Points on a hilly landscape, in no order, each with its height.
A ball rolls from a point to the lowest of its 6 nearest points, and stops where none of them is lower. Distance is the straight distance between rows; heights are no part of it.
<573> h=121: [ 56  36  33 -18  14  -7  28 -20  -4  29  31  19]
<523> h=212: [-24  40   7 -19 -37  39  17  33  -9 -30   6  39]
<166> h=597: [-27 -52   2  17  27 -31 -35 -18  10  -3 -25 -47]
<366> h=418: [-54 -60 -10 -31   1 -42 -29  18   6   0  -3 -52]
<477> h=610: [-25 -28  10  12  49 -13 -10 -17   2  -2 -31   0]
<44> h=589: [ 20  27  37   8 -93  10 -17  17  -5  -9  82  47]
<433> h=308: [-38  23   5  -8 -61  40   0  30   3 -31  36  50]
<135> h=493: [ 40  66  22 -18 -21  18  31   9 -16  14  32  27]
<341> h=545: [  6  15  24   9 -82  14 -14  16  -5 -12  83  52]
<532> h=342: [-36 -35   3  -9  37 -33 -17 -23  -2   4   8  -3]
<125> h=140: [ 24  -3 -47  45 -15  36  -5  22  15 -18 -75 -19]
<58> h=408: [-15  46   4 -13 -57  38  12  27 -16 -18  56  41]
<426> h=273: [ 24  33   7 -13  31   6  24 -18 -19  16  18  33]
<572> h=196: [-30 -66 -41 -17 -24 -32 -24  29   5  14 -11 -96]
<337> h=567: [ 15  48  27  -8 -83  15  -1  19  -6  -7  68  38]
<510> h=810: [-19 -37   6  17  39 -17 -14 -16   4  -8 -40 -19]
<338> h=188: [-38  24   6 -11 -45  40   7  41  13 -40  -3  32]
<43> h=261: [ 26 -17 -41  49  16  22  -6  -7  12 -11 -71 -27]
<568> h=400: [ 22  63   7 -19 -15  24  29  16 -20   2  25  37]
<380> h=230: [ -3   8   0   8  -5  27   9  32  16 -21 -64   8]
<473> h=233: [-10  31   8  -7  22  27  23  -2 -18  -2 -12  35]
<486> h=512: [ 57  66  47 -31 -34   3  22   9 -10  14  33  23]
<297> h=204: [-16 -54 -27  24   4 -21 -35 -12  12  -6 -15 -83]
<148> h=149: [-14  19   3  -5  -9  38  13  35   6 -28 -47  20]
<496> h=218: [ 34  13  13  -9  36 -20  19 -36  -6  28  42  22]
<15> h=423: [-15 -15   7   5  48 -20   2 -24 -13   1 -12  20]
<459> h=240: [ 15   6   4  -2  40 -14  14 -37 -11  23  34  24]
<5> h=318: [-38 -62 -34 -35 -20 -33 -22  38   2  13 -18 -82]
<147> h=310: [-44 -31 -10 -32  23 -52 -17 -28  -3   7  41 -12]
<512> h=460: [ -1 -42 -20  46  15  -9 -26 -22   8 -11 -42 -52]
<500> h=143: [-21 -63 -50  -2 -21 -15 -27  17   3   7  -2 -98]
<182> h=130: [ -20  -67  -41   14  -13  -13  -36    4    7    5   -9 -106]
<480> h=251: [ 33  40  11 -11  30   4  26 -19 -14  19  19  34]
<95> h=195: [ 20 -12 -69  71  -2  32  -9   1   9  -5 -69 -26]
<528> h=103: [-12  12  -2  -1 -28  41   6  46  23 -34 -45  13]
<569> h=155: [  4  22   4   0  41  11  21 -19 -20  11  -1  35]
<298> h=504: [ 60   8  71 -36  19 -46  18 -25  22  51  49  27]
<507> h=260: [  4 -33 -51  78  11  14 -27 -25   3  -1 -41 -55]
<48> h=285: [ -9  -9  -3   1  43 -28   0 -40 -12  12  29  11]
<177> h=189: [-49 -44   0  -9  22 -37 -29 -14   2  -4   5 -24]
<81> h=585: [ 15 -12  -6  29  11  15   1   7  12 -10 -72  -6]
<390> h=264: [-24 -21  -7 -20  28 -46  -9 -38  -6  17  51   1]
<368> h=185: [-12  46   1 -14  -7  30  24  22 -12  -9 -13  41]
<482> h=232: [ 10  14 -22  17 -24  40   1  39  30 -31 -64  -1]
<294> h=284: [ -9  10  11   0  33  18  16   5  -2  -9 -46  22]
<504> h=344: [ 67  55  61 -30  -5  -5  25   4  -6  25  28  20]
<543> h=269: [ 48   0  31 -19  20 -45  10 -40  16  37  55  15]
<118> h=424: [ -5   0   7  15  16  18   8  10   2 -11 -60  13]
<67> h=241: [  8  -6   0 -16  24 -44   2 -46  -3  24  62   7]

For each start below, name the point where the ball stops.
<48> -> <573>
<366> -> <182>
<512> -> <182>
<523> -> <528>

Call two points neighbours if one is among the 6 nearest of the other. Go from one point of each pair to the other, from neighbour to neighbour, staying as low as possible. Name the highest point that can't be avoided.
<573>, <528> -> <459>
<528>, <569> -> <473>
<182>, <528> -> <507>
<125>, <528> -> <380>
